Points on a hilly landscape, in no order, each with its height.
From any point a ball takes the steepest step (drop divided by distance) to one of its 5 nearest points. It stops when none of these is lower. Distance is the straight distance between rows; heights are no part of it.
k88: [-18 8 16 -30 -11 -29 21 -12 5 -11 22 -1 16 12 12 -1 0 -1 2 -11 2 13 6 -3 2 14 35]  (h 159)
k613: [16 20 -12 -11 -16 29 12 -10 -32 21 19 -3 -21 15 -26 -2 8 17 3 -5 -15 -1 -7 -8 -7 30 0]  (h 399)
k53: [-14 -18 24 -7 -8 -18 18 -9 13 -13 7 -15 20 29 -3 -5 21 -18 0 -7 23 10 13 1 -25 -31 24]  (h 238)
k780: [1 8 19 -18 -4 -24 11 -8 -2 2 25 -14 0 8 -9 14 0 -5 -7 -14 13 1 3 -9 -23 6 17]  (h 253)
k820: [2 3 6 8 26 5 -13 -8 9 -12 -19 7 4 -13 -2 3 -11 -2 11 6 7 2 6 8 11 1 -4]  (h 271)
k655: [-18 12 11 4 17 -13 13 5 11 -14 -24 -5 2 -29 7 12 -7 9 11 -6 28 44 13 0 -13 0 -1]  (h 240)
k281: [-20 1 16 3 22 -9 3 5 14 -15 -24 2 6 -19 -4 8 0 4 12 -2 12 28 16 2 -4 -9 16]  (h 134)
k909: [16 3 -10 3 22 12 -7 -16 -11 -15 -23 -6 1 -4 -2 14 -28 1 -6 -15 13 22 5 19 10 10 -28]  (h 517)
k18: [29 -1 -18 25 10 8 -19 -7 -7 0 5 -5 -10 14 13 14 -13 -9 -2 16 1 -24 -14 6 -3 5 -25]  (h 346)
k218: [17 -2 -17 25 21 18 -19 9 12 -6 -9 -16 -20 -1 4 13 -25 -28 2 7 6 -25 -4 5 -2 4 -7]  (h 281)
k495: [-25 -14 3 -17 -25 -12 13 2 11 -3 24 5 19 32 10 -27 15 -9 -1 -1 -8 -10 -2 -6 13 -15 37]  (h 351)
k321: [33 13 -14 4 -2 17 -7 -23 -20 -5 2 3 3 13 -1 11 -11 3 2 3 0 1 -11 9 -2 9 -30]  (h 370)
k319: [18 14 6 10 -11 14 1 2 -12 32 21 -3 -28 4 -33 6 2 2 -10 -5 -7 -14 8 -7 -24 11 -5]  (h 400)
k127: [5 -5 -24 22 28 23 -25 0 9 -23 -22 -9 -20 -13 5 12 -36 -28 2 0 -1 -21 -12 23 9 7 -16]  (h 307)
k990: [0 0 -7 13 27 21 -23 -9 12 1 -21 12 -12 -23 -21 16 -9 -21 10 12 -9 -38 -2 12 0 8 1]  (h 332)
k914: [-30 -13 24 -2 -9 -18 19 14 13 -2 -12 -6 8 -10 6 -12 26 5 3 -2 12 20 8 -7 -11 -21 24]  (h 197)
k399: [-38 -16 -10 -16 -35 -14 10 28 15 11 9 -9 13 -5 12 -25 17 9 -6 -2 -3 8 6 -9 21 0 4]  (h 305)
k36: [20 18 -6 4 -9 28 -4 -8 -32 12 -8 5 -15 -5 -16 -1 15 16 6 -2 -14 -5 -11 2 -3 11 -18]  (h 225)
k757: [-30 -13 -4 -26 -38 -13 27 25 16 6 23 -12 -4 -2 4 -7 23 6 -7 -14 0 -2 0 -15 10 -1 27]  (h 329)
k874: [30 17 -14 -10 -3 15 10 -27 -11 15 34 -2 -31 29 -4 9 -8 -1 10 4 -14 -20 -5 -2 -4 37 6]  (h 357)
k460: [9 -12 4 -2 18 -11 3 -4 6 -14 -8 -14 0 4 -3 6 -35 -11 -14 -24 24 27 7 15 1 -6 -15]  (h 480)
k158: [-34 4 8 9 -2 -11 3 13 13 -14 -23 5 11 -24 28 -18 6 20 12 10 1 24 7 -5 4 -6 11]  (h 230)
k258: [5 0 15 0 16 -11 -2 4 6 3 -5 -8 -6 -17 -14 10 3 -2 1 -9 12 11 10 1 -13 -19 11]  (h 170)
k530: [-34 -32 12 -6 -17 3 16 14 16 0 -6 3 0 22 -8 -20 47 -16 0 1 3 -1 15 -8 -3 -41 27]  (h 431)
k25: [-19 -20 21 -2 10 10 1 9 21 1 -11 5 3 7 -13 -8 19 -24 12 8 8 -14 11 -7 -9 -36 20]  (h 269)
k897: [13 2 -15 19 25 31 -14 -4 -3 -16 -19 -18 -31 -7 -9 13 -34 -14 -6 -9 5 -11 -2 18 4 3 -21]  (h 438)
k469: [18 8 -14 5 2 7 -11 -27 -17 -13 -11 12 18 -1 12 8 -3 5 -1 11 -6 -1 -14 15 5 4 -27]  (h 131)
k700: [-6 -13 -1 -1 -12 -6 -4 6 6 7 15 19 16 1 8 -15 7 6 -9 7 -17 -15 -11 -8 17 -3 2]  (h 185)
k891: [-7 -6 21 -14 -13 -23 14 -6 10 1 19 -2 10 16 0 3 3 -6 -2 -9 11 2 1 -7 -10 -10 29]  (h 74)
k724: [-3 -11 20 -3 -7 -16 2 8 8 5 7 3 7 -1 -5 -6 11 -6 0 6 7 3 4 -9 -11 -23 16]  (h 164)
k607: [22 -1 -21 24 23 20 -19 -1 5 -18 -13 -18 -26 3 7 8 -39 -17 -10 2 8 -8 -9 14 3 2 -21]  (h 374)
k832: [-5 -17 11 9 7 -7 -13 -3 23 -16 -9 -6 15 27 8 -12 -3 -29 4 16 14 -4 14 2 -3 -38 11]  (h 355)
k739: [31 2 -19 6 12 22 -8 -19 -17 -8 -5 -24 -15 17 -6 13 -29 -1 -14 -16 11 15 -3 16 4 5 -26]  (h 727)
k582: [22 -7 -16 24 4 1 -12 20 8 21 13 -11 -13 22 9 8 -12 -15 2 26 -3 -28 0 -12 -18 -1 -1]  (h 228)
k834: [-14 6 18 -12 -10 -27 21 4 3 -2 7 -11 4 -12 9 8 16 18 -4 -14 6 25 0 -10 -22 0 8]  (h 209)
k751: [14 1 10 13 14 9 -7 8 7 17 -5 -1 -20 -11 -21 7 -3 -8 -5 9 2 -22 1 -8 -12 -10 -1]  (h 207)
k526: [-27 -30 -10 -23 -27 -3 11 24 10 6 13 10 16 12 -3 -26 26 -7 -12 -4 -4 -15 10 -17 24 -9 15]  (h 366)
k12: [-5 9 7 8 20 -6 -11 0 7 -18 -29 13 22 -15 13 -4 -5 0 8 5 12 26 9 13 2 -2 1]  (h 61)
k994: [-36 -4 13 5 5 -1 -8 15 12 -10 -26 13 10 -23 14 -21 18 4 8 1 -9 4 1 2 14 -3 16]  (h 206)
k977: [-27 -4 15 13 23 -1 -16 -3 10 -23 -23 12 28 -4 12 -17 -8 -19 19 7 12 8 15 13 10 -9 11]  (h 334)
k956: [-21 -8 -4 -1 -12 -8 -8 11 3 -5 -6 22 30 -12 23 -25 15 10 2 3 -23 2 -11 5 22 6 -1]  (h 87)
k996: [2 7 -12 -19 -19 9 23 6 -19 32 30 8 -30 3 -20 -14 8 6 -4 -9 -24 -19 2 -11 2 28 -1]  (h 218)
k829: [13 -11 -22 5 -12 9 3 -2 6 20 26 20 -8 19 15 -8 -8 -9 -1 15 -21 -45 -18 -19 -1 12 0]  (h 60)
k785: [-8 16 -11 -9 -13 -10 8 -9 -12 -14 -9 17 11 -7 16 -7 8 26 4 1 -18 25 -12 0 10 17 -10]  (h 249)
k86: [22 2 -5 12 18 1 -9 -4 0 -9 -8 -7 -10 -1 -1 12 -23 -10 -5 -1 13 11 -2 10 5 -1 -17]  (h 54)
k962: [20 -10 5 2 2 -12 -6 -6 16 5 17 -19 -2 26 2 11 -19 -16 -5 9 9 -6 1 -3 -12 -11 1]  (h 227)
k3: [1 11 2 -23 -15 -8 18 -6 -8 19 26 2 -13 9 -7 5 7 11 -2 -9 -13 -6 -9 -14 3 18 14]  (h 157)
k143: [9 18 2 -9 -10 -1 2 -8 -20 11 12 -5 -14 -4 -24 8 6 27 -10 -9 -5 11 0 -3 -6 13 -3]  (h 349)
k850: [-6 -7 12 -8 -12 -19 -2 -3 3 -1 7 11 19 2 6 -9 2 7 3 -4 -5 5 -2 -4 9 -10 11]  (h 181)
k14: [23 13 -2 14 15 18 -13 -6 -17 2 -12 -10 -13 -4 -18 9 -7 6 2 1 3 4 4 9 5 5 -20]  (h 434)
k54: [-7 15 1 7 7 -19 7 -6 0 -18 -14 8 31 -4 20 -5 -13 15 1 4 19 47 8 3 -1 12 -12]  (h 486)
k412: [4 -17 16 3 2 -2 5 13 4 27 8 4 -8 -2 -16 -8 10 -13 -4 4 -2 -26 5 -21 -10 -24 18]  (h 217)
k385: [7 -15 -4 18 14 0 -17 7 22 -8 -1 -16 -3 12 14 8 -20 -28 2 9 15 -13 2 4 -4 -21 2]  (h 224)
k711: [14 -18 -1 16 6 1 -9 11 18 17 3 -10 -8 19 10 2 -6 -24 2 19 9 -27 1 -9 -18 -27 15]  (h 77)
k7: [20 8 3 -6 2 -12 -4 -16 0 10 23 -9 -4 16 -7 22 -17 -2 -8 5 2 -3 -4 -1 -4 3 -1]  (h 58)
k300: [-18 4 17 0 -1 -29 14 7 9 -14 -4 -7 22 -2 17 -2 3 0 2 -9 22 43 14 2 -13 -10 9]  (h 119)
k109: [6 15 -5 12 28 31 -17 -2 -2 -4 -24 -7 -20 -19 -31 19 -18 -5 12 -7 0 -9 4 13 7 13 -9]  (h 362)
k930: [-24 -26 -11 -17 -22 -1 3 11 7 -3 15 15 27 24 19 -36 13 -5 -7 -3 -15 -20 -1 -4 34 -5 14]  (h 250)
k735: [-15 21 -11 -14 -21 -13 17 0 -8 -2 -1 -7 -3 -13 23 0 3 32 -3 0 -11 31 -10 -6 3 16 -9]  (h 212)
k390: [23 16 -20 -8 -8 26 1 -28 -42 0 6 -2 1 14 -14 9 -2 19 7 -1 -6 7 -9 3 -3 19 -13]  (h 405)
k454: [25 9 -23 22 2 22 -17 -18 -18 -7 -5 16 -1 -7 6 4 11 -5 3 16 -18 -41 -16 12 -7 9 -33]  (h 254)
k359: [-12 11 5 4 13 -14 16 6 13 -15 -21 2 21 -18 20 -2 -19 6 1 -7 36 56 19 6 -9 8 -7]  (h 460)
k589: [-3 0 11 3 23 -9 0 1 8 -17 -15 -6 2 -13 -9 11 -16 -6 3 -10 22 30 11 13 -3 -5 -4]  (h 341)
k880: [-11 7 -2 -17 -15 -15 10 1 -4 7 15 -2 -5 -10 6 3 7 24 -2 -7 -7 7 -5 -11 0 11 10]  (h 196)
k19: [30 19 3 6 -3 16 -1 -13 -15 9 19 -26 -24 17 -24 14 -16 2 -13 -12 14 4 5 5 -17 13 -22]  (h 798)
k981: [33 7 -10 14 -2 10 -7 -7 -13 12 16 -3 -16 16 -1 15 -12 0 0 14 -8 -16 -9 -4 -8 10 -12]  (h 275)
k542: [-27 -14 24 3 10 -8 -2 0 16 -16 -16 3 21 8 1 -17 13 -11 22 2 18 20 18 6 -1 -26 19]  (h 135)
k639: [16 4 9 3 -7 -3 0 -1 -2 20 27 -7 -18 13 -19 13 -10 -3 -10 1 1 -12 -3 -7 -19 6 -1]  (h 276)
k147: [-11 -11 12 6 23 3 -14 -4 17 -4 -16 9 9 -4 -3 -2 -4 -15 11 11 1 -10 4 2 6 -21 16]  (h 222)
k451: [-23 14 8 -15 -20 -25 18 4 9 -9 7 -2 7 -5 20 0 2 19 4 -7 -3 30 -2 -8 -6 13 16]  (h 187)
k750: [9 -16 9 15 15 0 -9 9 23 8 -5 -8 -2 6 2 5 -15 -19 1 19 10 -21 5 -6 -10 -24 6]  (h 171)
k870: [8 0 -17 7 3 19 -1 4 -15 13 -13 28 -3 -31 0 -11 27 -5 -7 3 -28 -43 -13 15 13 13 -22]  (h 229)
k211: [1 19 -13 -20 -13 -4 16 -18 -18 -7 1 5 1 1 0 5 -3 31 3 -3 -8 25 -6 1 0 22 0]  (h 291)
k928: [-17 -23 0 -4 -10 2 -5 26 7 7 -2 17 11 -9 4 -23 17 -7 -9 4 -15 -26 6 -5 19 -18 3]  (h 286)
k791: [16 -3 -20 11 -4 26 -3 5 -23 21 6 23 -13 -7 3 -15 12 -3 -7 -1 -32 -47 -10 -7 -1 16 -26]  (h 192)
k181: [21 14 -9 3 6 22 -13 -15 -33 -3 -9 3 -3 -6 -13 13 6 18 1 -3 -6 0 -8 4 0 6 -22]  (h 300)
k577: [-24 5 -10 -14 -29 -9 10 15 0 4 4 -4 -6 -18 16 -5 7 35 -6 1 -13 10 -14 -6 14 9 -10]  (h 182)
k120: [-20 2 -15 -7 -18 -4 -3 17 -4 -2 -11 13 11 -30 16 -13 21 18 -3 2 -19 3 -11 0 22 4 -11]  (h 165)
k351: [22 16 -12 -3 3 9 -5 -14 -30 -6 -12 -4 2 5 -7 15 -4 18 -4 -6 3 28 -2 5 -2 11 -20]  (h 514)
k869: [16 7 -8 4 -7 26 -4 -6 -27 5 -10 14 -1 -12 -8 0 17 17 3 3 -22 -19 -12 7 8 13 -21]  (h 193)
k507: [10 11 5 -8 -2 -17 1 -16 -4 -9 11 1 19 10 3 15 -13 5 1 -3 6 23 6 1 -5 9 -2]  (h 277)
k689: [-2 -7 31 -9 1 -21 10 8 4 -2 8 -20 8 -6 -16 18 16 -11 -9 -14 26 1 1 -2 -30 -10 18]  (h 260)
k16: [-40 -18 -9 -8 -19 -3 -5 29 6 0 -6 6 24 -8 18 -31 19 8 0 0 -10 -3 0 -7 30 -7 -3]  (h 236)
k323: [-10 -5 11 -1 15 -1 -8 6 8 5 -16 14 6 -22 0 -6 14 -3 9 3 -6 -9 -4 -2 11 -11 7]  (h 221)
k445: [-3 2 -1 -25 -12 -15 13 -3 6 7 28 9 -6 12 3 -1 3 -3 6 -7 -19 -16 -5 -4 17 15 28]  (h 99)
k271: [14 13 13 9 10 8 -6 -1 -9 7 -7 -17 -25 -10 -32 16 2 7 -5 -14 10 13 12 10 -11 1 -11]  (h 454)
k595: [6 -5 -6 -7 -8 5 2 2 -10 16 20 20 -5 0 -3 -3 9 7 -4 5 -21 -18 -9 -10 14 7 -6]  (h 152)

Call two points neighbours if one is among the 5 nearest of the other. Go from one point of each pair to the other, from neighbour to neighbour, staying as low as possible. Name the highest point that can't be avoided.
k891 / k7 => k962
k469 / k86 => k820
k469 / k12 => k869
k956 / k829 => k850
k711 / k891 => k751
k829 / k445 => k595
k891 / k12 => k258
